Each row is a point on a tangle of strands that fork and nearly touch. The rows are in no order.
Points whose rows are less than 66.5 apart are linked; no others are. Some points are linked to none.
<286>: [ -3 -45 -24  37  32  48  28  -8  -2   0  -2   1 -37   7   0 -30   1 -11
 -53 -15]
<1185>: [ 13 -13   4  20  25   4 -10 -29   1 -25 -24  31 -22   8  -6 -48  10   5
 -30  18]
<830>: [-19 -15  -9  23  43   7  11   7 -18   9   8 -43  52 -17  41 -17   7   4
   9 -65]
<538>: [-10 -52  -1 -29  51  -7 -10  -6  33  45  -4 -26  44  18   7  -6   3 -34
  -6 -34]
<1877>: [ 15   0  13 -29 -26 -34 -50  16  -4  29  24  -8  17 -16  44  12 -16  -1
  17 -28]
<12>: [ -8  -5   3  24  15  12  -4  16 -21  22   0  -4 -12 -13  30  -5 -26 -17
 -19 -61]
<726>: [ 13  20  -3   4 -63  26 -17   4 -25 -16  24  12 -31 -18  29  20  -9  42
  -9  40]
<426>: [-17  37  24  42  26  -2   8  15 -18 -17  -3  -4  22 -12  17 -25  60  20
  10  -4]
<2023>: [ -7  10  18  26  28   1  23  17  -4  26  35 -12   7   0 -17   9  -9   4
  30 -49]
<709>: [-33  55  27   8 -20  -1  24   1 -10  19  23 -18  24   6 -17 -12   1  29
  24 -15]
<1156>: [-13  46  19  38 -19  27  12  -3 -15   3  17 -15 -10 -14  10 -34   3  39
 -22   2]
<1735>: [ 11  16  15  21 -38  14  13  17  13   4  31 -13 -11 -15  13  28   3  21
  -4  35]
<434>: [  3  11   9   9  14  -4   3 -15 -19  -1  -7  27 -13  10 -27 -32 -16  -9
   7 -26]
<2358>: [ -2  52 -21 -36 -69 -14  15  -5  -3 -12 -31  34 -16  25 -29  19 -17  29
  33  64]
<50>: [-34  34  23 -18 -42 -12  -4 -21  16   1  11  -2  26  20 -12 -19   0  18
   2  34]
<1704>: [-17  -3  16  25  36  -4  32  14  19  17  27 -26  24   8 -11   5  34   7
  15  -2]
<68>: [ 23   9   9  -3 -15  -2 -14  40   3  15  36 -34  -4 -20  35  50  -3   0
  22 -16]
<294>: [ 20  12  27  -2 -19 -11 -29  21  -3  34  30 -27   5 -16  62  17  -5   3
  20 -27]
<338>: [  7 -27  13  29  36  13   0 -18 -32  25 -11  12 -25   6  26 -16  14  -9
 -26 -28]
<1731>: [ 11 -32 -10 -15   2   8  -3 -21  26 -27   3  30   5   8  -8 -13  -7   0
 -17  22]
<41>: [ 39  -3  -8 -55  -9 -48 -34  21  24  23   3 -19  48  -5   5  31  29  -8
  13  14]
<458>: [ 14 -27   0  -5   5  13 -30 -29  -4 -31 -15  30 -12 -11  28 -37   0  -7
 -34  11]
<356>: [ 27   9   1  -9 -39 -13  -4  41   5   9  22 -18 -16  -5  14  58   3   3
  26  19]
<816>: [ 22  12  -7 -12 -45   9 -13   6 -16 -18  22  17 -13 -20  30  25 -20  13
   8  16]
<1729>: [  6 -60 -22 -23   3   7 -30  -6  43 -30 -10  21 -24   3  -2  28 -10 -24
   3  35]
<138>: [  2 -15   1  -5  11  10   7  -2  22   3  20  18  -1  18 -37   6 -29 -19
   7  -9]
<69>: [-11  69  12  -7 -64 -21   9  23 -35  -2 -35 -23  18  -9  27  24  17  32
  20  29]
<2383>: [ 10 -46  -5 -34   4   1 -40   0  31  19  14 -27  -1  -8  11  36 -12 -27
  -7  -9]
<2234>: [-15  42  21  12 -32  -6   9  20  -2  20  30 -27   9  -8  21  29  -7  25
  23   0]
<210>: [ 11  54   3 -16 -38 -28   3  24 -38 -13 -11  13  -2 -14 -11  17  -9   5
  39   6]
<1353>: [  1 -17 -16  56  38  32  38  -7 -39  24  -8   2 -32  22  -9 -43   9  29
 -33 -32]
<873>: [  2 -29 -17 -11 -22  29 -20  -4  -2 -14   9   3 -34 -16  -4  26 -42 -22
 -12 -24]
<2076>: [ -9  -2  -6 -21  -2   9  14 -28  17  -6  18 -11  42   4 -15 -40  -2  13
 -17  21]
<715>: [-16  39   4  14 -13   8  26 -12   5 -30 -18  -9   8   9 -32 -35   8  22
 -14  42]
<1460>: [ -5 -49 -11  10  11  43  -2 -24   1  -6  17   7 -29  -5  -8   1 -25 -20
 -44  -1]
<198>: [ 10 -12   9  44   0  32  -5 -24  -4  -5   8  51 -52  17  -9 -37   6  27
 -28  17]
<357>: [ -1  -2  -5 -13  22  -2 -10  -2 -13 -28 -22  15  -2  -7 -16  -6 -27 -41
  -6 -54]
<597>: [  0  24  23  22  14  -3   1   9  -3 -20   7   1   4 -10  18  -8  31   5
   0  18]
<2184>: [  4 -39 -27 -11  26   5  -8  -1  41 -41  -5  14 -17   5 -26  16  -9 -44
 -13  21]
<1275>: [-17 -32  -1  37  34  19   7   7   4   9 -22  -2 -37  -4  -8  20  -9 -44
 -23 -48]
<346>: [ 34 -19 -58 -46 -20 -10 -14  17 -14 -41 -40  22  -3 -22   3  35  -6 -11
  12  44]
<787>: [  1 -34 -18   9  14  23  10  16  33  -5   9 -36 -13  -9 -20  35  -6 -44
 -16   1]
<2112>: [-21  41  11 -15 -23 -12  29   4  -7   4  12 -26  34  -3 -38   1  -8  26
  49  -3]
<1581>: [ 12  31  -6   3  15 -18  -1  26 -23 -39 -17  10   4 -25 -12   5   4 -26
   2 -36]
<1337>: [-14  21  32  20  27 -16   1  -9 -43  19   3  16  10   4  22 -30  15  13
  38 -57]
<1403>: [  1 -49  11  12  57  -5   3  12  17  41  18 -21  13  26   9  18  27 -14
   4 -21]
<2310>: [-20  44  29  25 -15  19   6 -21 -24  14   7 -26  19   1  21 -48   8  42
  -6 -16]
<682>: [ -4  30 -13 -10 -14  -1  37  10   4 -19 -12 -27  32 -21 -25  -5  -2   9
  -4   8]
<2123>: [  2  -1  17 -28  -1 -24 -34   7 -14  32  13   2  35 -12  28 -11 -20 -11
  16 -50]
<1582>: [-27  41  29  23  -9  15   8 -23 -15   3 -10  16 -16  22 -39 -50   1  33
  13   0]
<691>: [ 13   3 -29 -37 -42  -4 -14  -5  -8 -32 -18  -7  20 -19  22   7  15  20
 -10  54]
<887>: [ 15  26  -7   6 -10   0   9   3  31 -46  -3  37 -37  16 -38   0 -11  10
  10  51]
<847>: [ 19 -20  -2  -2  10 -13  -9  31   6 -24 -16  -9  -7 -17   5  27  -1 -29
  -5  -4]
<55>: [  0 -17 -20 -13   7   6 -24   0  -7 -22 -36  -7   3 -29   8   0 -22 -58
 -25 -39]
<75>: [-22 -56 -21  51  32  41  24  -2   1  29 -11  10 -62  16   5  20  -1 -34
 -45 -25]
<997>: [ -2 -35  16  -7  37 -13  11 -23   3  40   1  24  12  36  -1 -32   2   1
   5  -9]
<743>: [  9 -23 -13  62  41  34  26  -4 -41  21 -23  -2 -39  12  30 -30   8   7
 -55 -37]
<981>: [  2  37   8  -9  16 -40   5  23 -10 -19 -11 -15  53 -20  -2  -5  33   8
  41  -3]
<74>: [ 10  36 -18 -39 -31 -23   9  -6  29 -30 -22  12   8  21 -28  -1 -18   9
  20  58]
<1159>: [ -3   0  15   7  23  -6   1   1 -10  22  21 -34  38  -2  40 -23   3  15
   6 -51]
<2300>: [ 12 -10  34  22  15   5 -18 -10  -5  20  13  27 -15   4  54 -10  35   6
 -11  16]
<1775>: [ 11  23  18  16  -4  -9  -6  18   4   9  18 -45  24 -21  57   8  26  20
  12   8]
<1871>: [-10 -61   6  11  60 -13  14 -17  -5  48 -40  16 -20  45   3  14   4 -34
 -16 -28]
<1564>: [  4 -24  -8 -30  16  -7 -15 -18  -1  -2 -19   0  29   0  12 -31  -2 -17
 -16 -20]
<166>: [-11   9  10 -25   0 -27 -13 -42  20 -16 -11  48   8  22 -31 -39 -27   5
  10  15]
<632>: [  1  18   8  32  -7  26   2   0 -19  -6  10   6 -24 -16   6 -27  -8  11
  -9 -12]
<948>: [-12 -25  10  15  76 -15  -3   5 -35  22 -19   1  25  13  48 -14  30 -12
  11 -54]
<2208>: [-30  16  26 -14  14 -32   2 -39  18   5  -4  27  29  32 -29 -39   2  20
  14  14]
<1856>: [  4 -34 -27  11   0  47   5  -2   4 -41   1  -4 -20 -22  -7  -4 -11  -7
 -39   4]
<1984>: [ 13  32  21 -23 -37 -22 -15  16   4  31  41 -19   4  -5   9  30 -14  19
  26  -2]
<1730>: [ 17  -6 -25  24 -15  31   9  28   1 -19  16  -7 -31 -33 -13  33 -16 -15
  -6  -2]
<1238>: [-50  33  47  11  -2 -23   4 -12  -4  34  24   3  25  18   3 -11  32  32
  47 -11]
<2381>: [ -7 -61 -13  11  43  14   6 -17   0  10 -17   9   3  15   7 -24   4 -28
 -38  -3]
<1398>: [  5  -9  13   5  -8  17   9 -19  26  46  51 -39  22   7   4  -2  -4  19
  -3   7]
<2340>: [-26 -43 -17  39  55   6  18   8  -6  19 -41 -27  -3   0  16   3  14 -49
 -29 -53]
<1395>: [ 11   7  -7 -35 -28   3   3  -7   4  15  21 -41  32  -8  12   8 -21  18
   1   8]
<2019>: [ 12 -42 -28 -40 -21   3 -19 -11  32  -7  25 -15  -3   0   6  21 -15  -6
  -1  40]
<539>: [ 11  26  19 -12  22 -38   1  20 -11 -22 -10   6  19 -23  -6   5   7 -13
  25 -15]
<1906>: [  3 -12   5 -10  20  -5   1 -36  34   4   8  46 -10  35 -31 -26 -27   0
  13  19]
<87>: [ -2 -47 -11  25  64   4  35 -14 -13  11 -22  -6  18  21   2 -36  13  -9
 -24 -21]
<1747>: [  1   4  12 -16  -2 -20   0 -10  34  -3  17  23  -1  20 -26  -3 -15  -8
  25  23]
<1615>: [ -4 -21  12  22  13  18  23 -20   4  39  32 -20  22  11  18 -30  -4  15
 -16  -9]
<1314>: [-40  35  14  24   3  10  37 -26 -24  11   0   1   8  30 -35 -55  12  37
  30 -27]
<2264>: [  1 -35  15  -7  29 -14 -11  -4   1  53  26 -31  31   4  30 -11   3  -4
  -1 -38]
<1826>: [  2   8  -2 -46  11 -49 -25  -6  17   2  -5   9  46  -7  20 -13  25   5
   3   1]
<2321>: [  5 -23 -21  19 -19  46   2  11  16   0  43 -15 -28 -19  -4  22 -29  -1
 -26  -8]
<174>: [ 15 -23  16   9  41 -14   9  18  27  19  22 -36  21  -2   3  17  37 -16
  22 -17]
<1815>: [  1  11   0 -24 -23 -22   9  -9  41 -13   3  12  11  18 -24   5   4  19
  15  72]
<2124>: [ -7 -12  12  26  18  29  21 -30 -16  18   6  -2  18   9  14 -53   9  35
 -29   8]
<231>: [  1  -8   1  21  33  20   7  -3  -7 -21 -15  32 -31   5 -36 -29 -12 -13
 -25 -28]
<498>: [ 17 -23 -25  -7 -17  18 -42  -4 -20 -34 -15  14 -22 -37  28  15 -16 -28
 -12  -7]
<1303>: [ 24  28 -23   6  -1  -3  -5  37 -40 -49 -34   7 -21 -45  -2   2  -3 -14
 -10 -20]
<1466>: [  6  33 -18 -10 -42 -10   8   2   6 -34 -20  36 -43  17 -43  12 -14  24
  29  65]
<2219>: [ -1 -24 -16  68  47  15  42  -3 -40  21 -21  27 -49  37 -26 -29  29  29
 -44 -13]
<678>: [-20  15  27  21 -26  25   0 -45  -6  14   8  16  -8  24   6 -56   8  38
 -30  25]
<1540>: [ 29   5 -22  -6  -4 -17 -17  32 -21 -40 -29   2 -15 -39  20  35   4 -29
  -3  -1]
<1438>: [-10 -44   6  17  53  -6  -3 -19 -20  18 -44  45 -32  30   8   0 -10 -42
 -20 -39]
<823>: [ 10  22   1 -45 -57 -15  -8  13  -8  20  17  -5  10  15  -1  37 -29  11
  33  16]
<1143>: [  5  15   0  27  -8  22  18  -2   0 -15  13  23 -28   7 -61 -20 -26   9
 -11  -2]
<1798>: [  1  32  -3 -34 -13 -59  13  16  16   1 -21 -12  52  10  -9  18  20   7
  34  46]
<29>: [-20  67  20  23 -34 -11  -8   2 -12 -33 -31  24 -21  15 -26 -19  20  28
   7  41]
<1093>: [-24  54  19 -25 -31 -26   6 -11 -15 -17 -20 -18  46 -10   7 -28  12  30
   8  18]
<1064>: [ 11   9 -31 -16  -5   1  20  20  -7 -22 -16 -28  23 -20 -32   4 -21 -20
  -3 -20]
<2363>: [ -5  -8  10  -3 -20  21   3 -29  18  20  44  -3   5   3   0  -5 -19  14
 -10  18]
<2028>: [ 10 -41  -3 -18   7  11  -8 -15  18  43  28 -24  19   6  17  -6 -15 -10
 -18 -22]
<1140>: [ 19  -8   7  14  16   3  -8  29   8  -4  16 -16 -10 -18  25  28  20 -13
  -4  -3]
<2060>: [ 22 -28 -33 -42   2 -20 -25  19   5 -46 -30  11  -8 -16  14  48  -1 -35
   5  24]
<1445>: [-12  28   7 -29 -38 -35   4   4  18  13 -12 -15  31  20  -6  36  22  18
  32  58]
<534>: [-16  72   9 -27 -40 -34  10   3 -24 -10 -25  10  12  12 -33   4  -5  16
  39   8]
<2267>: [ 13   9 -15  -8 -26   4 -33  -3 -15 -48 -11  49 -46 -16 -14  10 -17   6
  11   8]
<1734>: [-48  35  38  -4  -1 -28  10 -21  13  20   2  10  38  35 -22 -20  11  28
  40   9]
<1101>: [ -7   5  19 -10   0 -22   3   7  27  33  33 -27  36   5   8   7  26  10
  24  17]
<2061>: [ -8 -57 -22 -12  11  25  -1  -8  46 -11  -5 -25  -9  -1 -30  31 -36 -45
 -17   0]
<1515>: [  8 -47 -32 -43 -21   0 -35 -11  14 -44  -2  29 -19  -3   3  35 -18  -3
  20  47]
<407>: [-21 -54 -12  19  57   3  23 -11 -14  35 -30 -28  22  14  24 -12  11 -24
 -21 -32]
<1119>: [-12 -29  -9  10  41  -5  13  15  11  20   2 -47  36 -17  25   3   3 -26
   6 -49]
<1050>: [  6  -1  16   3  36 -35  -3   2  30 -29  -7  27  14   6 -14   8  23 -10
   6  18]
<563>: [  6 -11 -12 -27 -25   7 -21  -5   3  -9  15  32 -24  -5 -17  22 -39 -16
   8  -8]
<1585>: [  6 -38 -19 -40   6  -3  -9  15  29   5  -5 -17  -6   8 -29  43 -22 -46
  13 -22]
<1213>: [ 36 -11 -37 -42 -38  12  -9   9 -17 -16   0  -4  -7 -12   1  40 -25  -2
  15  28]
<1688>: [-34  19  34  19  22 -10  18 -10 -23  34  17   4  23  27  15 -22  33  27
  48 -40]
<1474>: [-17  34  17  -3 -61  27 -10 -23  -7 -13   9  24 -38   4 -14 -10 -18  39
   2  21]
<103>: [ -2  25  27  34   0   5  20  25   5  21  46 -25   5  -4  26  20  17  20
  20 -10]
<1163>: [  5  38  -9   0 -55  21  -8 -11 -26 -23  -5  15 -25 -20 -14 -15 -27  24
  -3  10]
<2129>: [-14 -53 -34  12 -11  52 -18 -27   1   3  12   8 -49 -14   4  11 -40 -22
 -24 -22]
<1401>: [ 12 -12 -14  19  -4  35 -10 -29   4 -29  -9  48 -55  10 -37 -35  -8  11
 -14  15]
<943>: [ 29 -30 -18 -47  -7 -31 -52  23   3  -8 -13  12  -9 -17  20  46  -1 -29
  10  11]
<2315>: [ -1 -38  10  30  22  20  -3   1 -20  23 -11   1 -27   4  48  -1 -21 -30
 -35 -43]
<1836>: [ -1 -18 -14  46  38  36  43 -31 -31  23  -3 -13   2  24  -1 -46  18  33
 -44  -3]
<422>: [-38  68  27  18 -26   5  -2 -11 -32  -8  -9 -18  11  -3   2 -45  18  42
  17 -17]
<2236>: [ -3 -30 -16  14  31  25 -12 -27  11 -36 -22  48 -41  15 -20 -42 -11  -6
 -24  21]
<1954>: [ -7 -53  -4 -13  57 -20  -4 -15  44  22  -5  -6  25  21 -11  -8   7 -33
   2  -5]
<1432>: [  2   7  32  19  27   0  -1  -9 -32  21  -2  20  -5   0  -4 -21  -7  -5
   9 -58]
<1052>: [-53  59  41   8 -40  -6 -21 -29 -22  -9 -33   6  -2  20  -3 -29  26  40
   2  25]
<2343>: [  4 -40  -6 -50  18 -30 -35  -9  26  32  11 -20  44  10   6   0   3 -21
  -3 -24]
<465>: [-18 -11  13  18  50 -18  10   0 -44  26   3   4  21   9  36 -24  24   2
  33 -77]
<109>: [ 23   3 -49 -49 -59   4  13  21  -9   7  10   2  -8  -4 -17  52 -31   6
  41  33]
<2197>: [ -4 -26  -4 -12  33 -15  11 -12  37   9  14 -23  43  14 -31  -5   2 -18
  10  -4]
<1194>: [-11  31  20   5 -13  -5  -9 -36  -6  11  -1  29  -4  13 -29 -47 -17  17
  10 -16]
<1309>: [ 12  29   3 -13 -28 -21  -9  -6 -10 -34 -22  26  -9  -7  -7   0  -2   2
   9  27]
<1457>: [ -1 -21   1  17  32  13  16  33  19  11   5 -46  10  -9  -5  42   0 -38
 -10 -27]
<589>: [ 27  17  -8 -27  -8 -25  12  31  15 -15   5   5   1   7 -25  35   1 -11
  27  35]
<2276>: [ -3 -12 -20  49  23  40   2  16  -7  -5  12  -4 -59 -19  10   7   4  -9
 -48 -24]
<125>: [  7 -24  10   8  32  -6 -24 -18 -23 -18 -29  27   0  -5  29 -45  11 -23
 -24 -18]
<647>: [-18 -51  -3  43  22  34  -5  10  15  21  -7 -12 -47   5  20  38   0 -44
 -32 -23]
<752>: [ -5  28  11  44  -7  31  10 -19 -22   1  -2  21 -43   9 -32 -63   3  32
  -8 -13]
<2218>: [ 27  -1 -29 -49 -20 -16   9  12 -11 -12 -18 -27  44 -11 -17  11 -20 -18
   6   6]
<1858>: [-13 -17   6  -5  42 -12  22 -16  11  27  11  -3  39  16 -19 -30  -1  -6
  17 -26]
<133>: [-54  59  30  -8 -36 -30   9   5  12   7 -16 -17  22  36 -24  15  16  29
  32  32]
<1216>: [ 13 -21   2   4  15   9  -2  -4  32 -11  15   4   0  -5  -1   5  16 -14
 -17  31]
<2388>: [  3 -42  -2  19  36  17  15   7  33  -1  20 -16   8   2 -17  10  11 -17
 -13   1]
<126>: [  7 -15 -22  22  24  28  15  -7  -5 -29 -12  -9   9 -20 -15 -26   2  -8
 -42 -11]
<1240>: [  7  49  22   8 -37   0 -17   2 -15  -3   4  -9  -1 -18  37   1  10  20
   3  18]
<225>: [  4 -10 -26  14  33  16   3   6   9 -50 -28  29 -34 -12 -46 -20  -6 -26
 -21   5]
<505>: [ 27  23   0 -21 -29 -17 -13  34 -11  -1  -9 -14  20 -24  51  27  20  14
  12  29]
<201>: [ 34 -44 -36 -29 -20   7 -25  32  23 -10   0 -27 -20 -12  12  81  -1 -21
  11  25]
<1281>: [ -3  24   4  -4 -20   6  21  -8  -1  -5  10 -10  25  -5 -19 -34 -16  13
   5   1]
<1076>: [-22  47  18 -11 -57 -13 -22  -9  -9 -17 -28   0  17   7  25   2  24  29
 -13  65]
<676>: [-42  51  22  18 -48  15  17  -5  -4   9  18 -26   0   6 -14  -9  -2  37
   4  17]
<448>: [-53  64  35  10 -46  -8 -17  -9 -14 -21 -38  -1   7  23  -5   5  20  33
 -11  61]
<944>: [-13  37  25   6 -51  14 -12 -23 -14  -4   9   7  -6  -2  16 -22   7  32
  -9  28]
<1322>: [ 12  -3  -2  51  14  31  -1   8 -12 -13  14  -6 -26 -25  25 -13   5   6
 -36 -13]
<679>: [ 12  24   0 -40 -14 -47  -3   1   7  -9  -6   6  44  -3   3   3  15  -4
  13  24]
<1972>: [  3 -17  17  32  56 -11   3  12 -22   4 -17  11  14  -5  29 -18  31  -5
  -2 -27]
<1134>: [  7 -22 -14  19  48   9  16  12  35 -32 -13  14 -28  -1 -34  11   5 -36
 -14   1]
<2136>: [  8 -12 -11  13 -12  36  -9  14  -5   5  29 -29 -10 -21  35  19 -37  -1
 -24 -17]
<2120>: [-23 -47 -15  -1  32   2 -17   4  31  32 -32 -42  15  -1  33  10   4 -65
 -29 -51]
<2304>: [  7  33 -17   8 -58  23  14  19 -14  -6  20 -11 -28 -17  22  37   2  35
   5  48]
<618>: [  7  -6 -15   3   3   8  10  -8  20 -52 -10  23 -12  -7 -32 -18  -8  -6
 -15  24]
<1712>: [-21 -49 -11  21  55   6  15  15  18  39 -18 -49   7  -3  31  20  16 -45
 -11 -52]
<1109>: [ 19   9 -28 -21 -63  25  -1   2 -27 -18  15   2 -22 -23   2  33 -36  23
  20  20]
<1710>: [ 10  16  14  22   2 -11  13  26  -4  -7  19  20 -26 -14 -35  16   4  -8
  15 -10]
<934>: [-21 -44 -21 -22  19  -1 -20 -10   9   5 -30 -34  10 -20  23  11 -20 -59
 -21 -39]
<2195>: [ 16  -1 -25 -55 -31 -23  -5  13  15   4  -4 -28  33 -24   8  12  -5   2
   2  16]
<2130>: [ 27 -26   3 -25   0 -22 -45   8  15   9  11  27  -7 -16  35  20   6 -24
   0  -1]
<2380>: [ -4 -12   9  15   8  20   9  12   7  38  33 -13  -9  -7  -8  18 -22 -11
   7 -45]
<1182>: [ 11   7  -9 -15 -27  -7   9   4  17 -15  13 -14  14  -2  -1  25  15  13
   5  60]
<1280>: [  6 -23   6   3  49 -13 -10 -28 -29   6 -31  25   7  18   9 -44   2 -16
 -13 -46]
<806>: [-11  24   6   1  35 -34  20   0   0 -24  -6  -7  42   1 -24 -14  44   5
  27   6]
<1462>: [ 15  -3   6  15  -9  27   3  17  11  14  45 -15 -26 -12  -7  30 -31  12
  10 -22]
<1698>: [-15 -56 -19  -1  18  28  -3 -15  23   5  -4  -8 -22   9  -4   9 -25 -44
 -30 -17]
<905>: [-10  47 -16 -48 -49 -29  16  -4  -5 -20 -42  16  24  26 -34  11 -10  19
  30  53]
<853>: [-20  50  24  -5 -17 -17   3 -14 -32 -21 -16   2  16  -7 -17 -39   5  20
   6  -8]
<634>: [ 33 -16 -26 -71 -22 -48 -36  13  43   9  -3 -11  25  11   2  25  16  -7
   8  41]
<1830>: [ 26   6 -30 -49 -40 -31  -7  16   0 -15 -28  -6  32  -6  29  17  20   4
   9  62]
<862>: [  5  31   4  -7 -38 -12  -9  -5 -11 -29 -12  -2   4 -21  33   1  28  25
  -4  49]
<992>: [-12   6  19  45  51  -2  17  -1 -17   3  -8   8  18   6  21 -33  59  18
   6 -17]
<1638>: [ -8 -38  10 -24  35  -8 -10   4  29  19 -16 -13   7   3 -18  35  -9 -59
  10 -42]
<512>: [ -1  45   9   3 -26   0   1  12 -13  -4   9  18 -19  -5 -25  13  -5   5
  25  -5]
<1580>: [ -6  23  17   5   3   1   3 -11 -31  15  13 -21  21 -19  27 -42   0  24
   1 -45]
<2255>: [  0   5   3   6  60 -28   9  -5  24 -23  -4  18  25   5 -21 -28  24  -9
  20   3]
<580>: [-8 13 30 51 36  9 21 13  0 22 31 -9  7 -8 19  2 29 20  6  1]
<573>: [-44  59  20 -29 -48 -44 -10   7  -5  22 -26  -5  34  34  -2  30  19  21
  24  55]
<117>: [ 16  48  -1 -18 -51 -25   9  40 -32   4 -14 -12   6 -20  38  36   8  22
  20  21]
<1561>: [  4   3  12 -46 -21 -22  -7 -13  15  11  21  17  15   3 -26   1 -27  -8
  14   1]
<371>: [ 11  15   9 -27  -3 -20 -14  -1   0  11  10  -9  24  -6  -4   0 -22 -14
  21 -29]
<2021>: [  7 -25  -6  43  25  37  -5  -1 -38  -1 -28  17 -37  -7  24 -34  11  -4
 -50 -28]
<1336>: [-18 -41   3  10  36  -2  -3   4  14  20 -17 -15 -18   7   1  18   2 -66
  -6 -36]
<92>: [ 16  41  -7  20 -17   6   3  24 -15 -37  -1  15 -32 -27 -19   4  11  11
 -12  16]
<1333>: [ -2 -62  10   5  68 -19   3 -13  12  46 -11   5   9  42  13   8  27 -14
 -11 -20]
<1006>: [ 17 -31 -15 -59   1 -36 -46  20  25  22  -2 -28  38  -7  17  21   8 -23
   6  -8]
<1186>: [  3   8  27   9   0   5 -10 -19   2   5   6  23  -5  10  16 -21  18  13
 -14  18]
<1235>: [ 19 -33  -3 -32 -12  22 -36  -6  27  33  36 -25   5  -5  33   8 -20  -3
 -10  -1]
<1916>: [ -7 -48 -19  47  38  34  32 -11 -21  28 -16   8 -38  32 -13  -5  -9  -7
 -50 -21]
<161>: [-31  66   9   0 -45  -7  21   4 -30 -11 -26 -38  30  -9   5  -4   5  34
   7  24]
<2271>: [ -8  19   4  26  10  24  32   6   2   4  27 -12 -15  -5 -47 -14 -15   5
  -6 -22]
<1596>: [ 33  23 -16   9 -33   1  20  45  -7  -7   6   2 -22 -20  -3  55  -9  18
  22  30]
<2052>: [-22  55 -12 -20 -23 -39  33  14 -10  -6 -18  -8  30  -1 -49   4 -10  22
  40   4]
<1241>: [  3 -12  23  31  18  19   6 -18   7   7  15  36 -29  25   8 -17  11  24
 -11  33]
<966>: [ 24  12  13 -15 -17 -32 -23  15  18  13  18 -32  31 -12  55  28  24   6
  10  21]
<1002>: [ 17 -22  32  -5   6 -10 -37   1  -2  30  19  23  -8   3  49   9   9  -5
  -8  -6]
<642>: [ -6 -13  -3  10  14  28  28 -24  16   3  17  31 -15  15 -52 -18 -22   3
 -11 -13]
<904>: [ 34 -28 -32 -49 -41 -21 -36  15  10 -13  -2   7  -7 -11  26  44  13   9
  22  50]
<1321>: [ -8   0   4  41  37  19  12  21 -13  14  -7   4 -22  -8   1   5  -4 -32
 -12 -69]
<1945>: [  2 -23 -27 -29 -43  10 -26 -20  -6 -45  -9  45 -41  -7 -13  20 -23   6
  21  30]
<716>: [  7   0 -20  36  -3  42   0  38  -5 -33  16   8 -56 -37  -7  13  -6   3
 -29 -19]
<1436>: [ 20 -16  -1   7  -8   6   1  19  27  -8  27  -6 -11  -9   6  35  -5   7
  -1  24]
<102>: [ 12  13 -13   7  -9   7  -3  -6   6 -46  -5  53 -64  -1 -34   5 -12   6
  11  23]
<2094>: [  4  24   7   6   9 -15  18  33  -6   8  21  -9  -3 -16 -20  24  -8  -4
  26 -32]
<318>: [ 35   0 -37 -61 -34 -31 -12  11 -19 -25 -42  30  13  -3  11  19   3  -3
  16  50]
<1635>: [ -7  -7   4  34  44  11  28  -9 -12   7   4  16  -3  15 -16 -26  13  13
 -11 -21]
<1013>: [ -1  15 -13  54  15  38  11  -4 -19   1   0  22 -48   5 -40 -53   5  23
 -46 -32]
<2316>: [  2  15 -16  11   1  22  19 -20  -1 -42 -17  17  -3  -6 -36 -52   4  13
 -19  23]
<1476>: [-59  55  34  16 -31   2  21  -7   4  11   7 -22  12  22 -29  16  21  35
  12  33]
<2311>: [  2 -34   5   6  29   9   8 -33  18  16   9  38 -14  42  -6 -17 -11 -10
 -17   3]
<432>: [ 15   6  -8  -5 -22   9  -3  10  -5   2  27 -39  23 -27  32   9 -24  -1
 -11 -12]
<645>: [-10   0   7  -8 -28  17  -7 -44   0  24  18   4  -1  15  10 -38 -20  30
 -16  11]
<1419>: [ 25  27 -22 -56 -51 -13   9   6   3   0  -2  -1  10  -1 -28  31 -26   4
  36  18]
<389>: [ 21 -25 -11 -44 -10 -18 -35  17  32  22  21 -14   5   8 -13  39 -21 -26
  17  -2]

A fork is a point with three links. Follow the links from the first point to the second and name the forks in between, in order.
<448>, <138> -> <862> > <1186> > <1337> > <1906> > <1747>
<2267>, <1856> -> <225> > <618> > <1216> > <787> > <1460>
<74>, <2271> -> <225> > <434> > <1337> > <1906> > <1747>
<1984>, <538> -> <1436> > <1216> > <618> > <225> > <434> > <1337> > <1906>
<1916>, <1235> -> <1275>
<125>, <539> -> <1186> > <1337> > <434> > <225> > <618> > <1216> > <1436>
<2363>, <1916> -> <1353> > <1275>
<1747>, <1984> -> <1906> > <1337> > <434> > <225> > <618> > <1216> > <1436>
<1143>, <465> -> <1747> > <1906> > <1337>
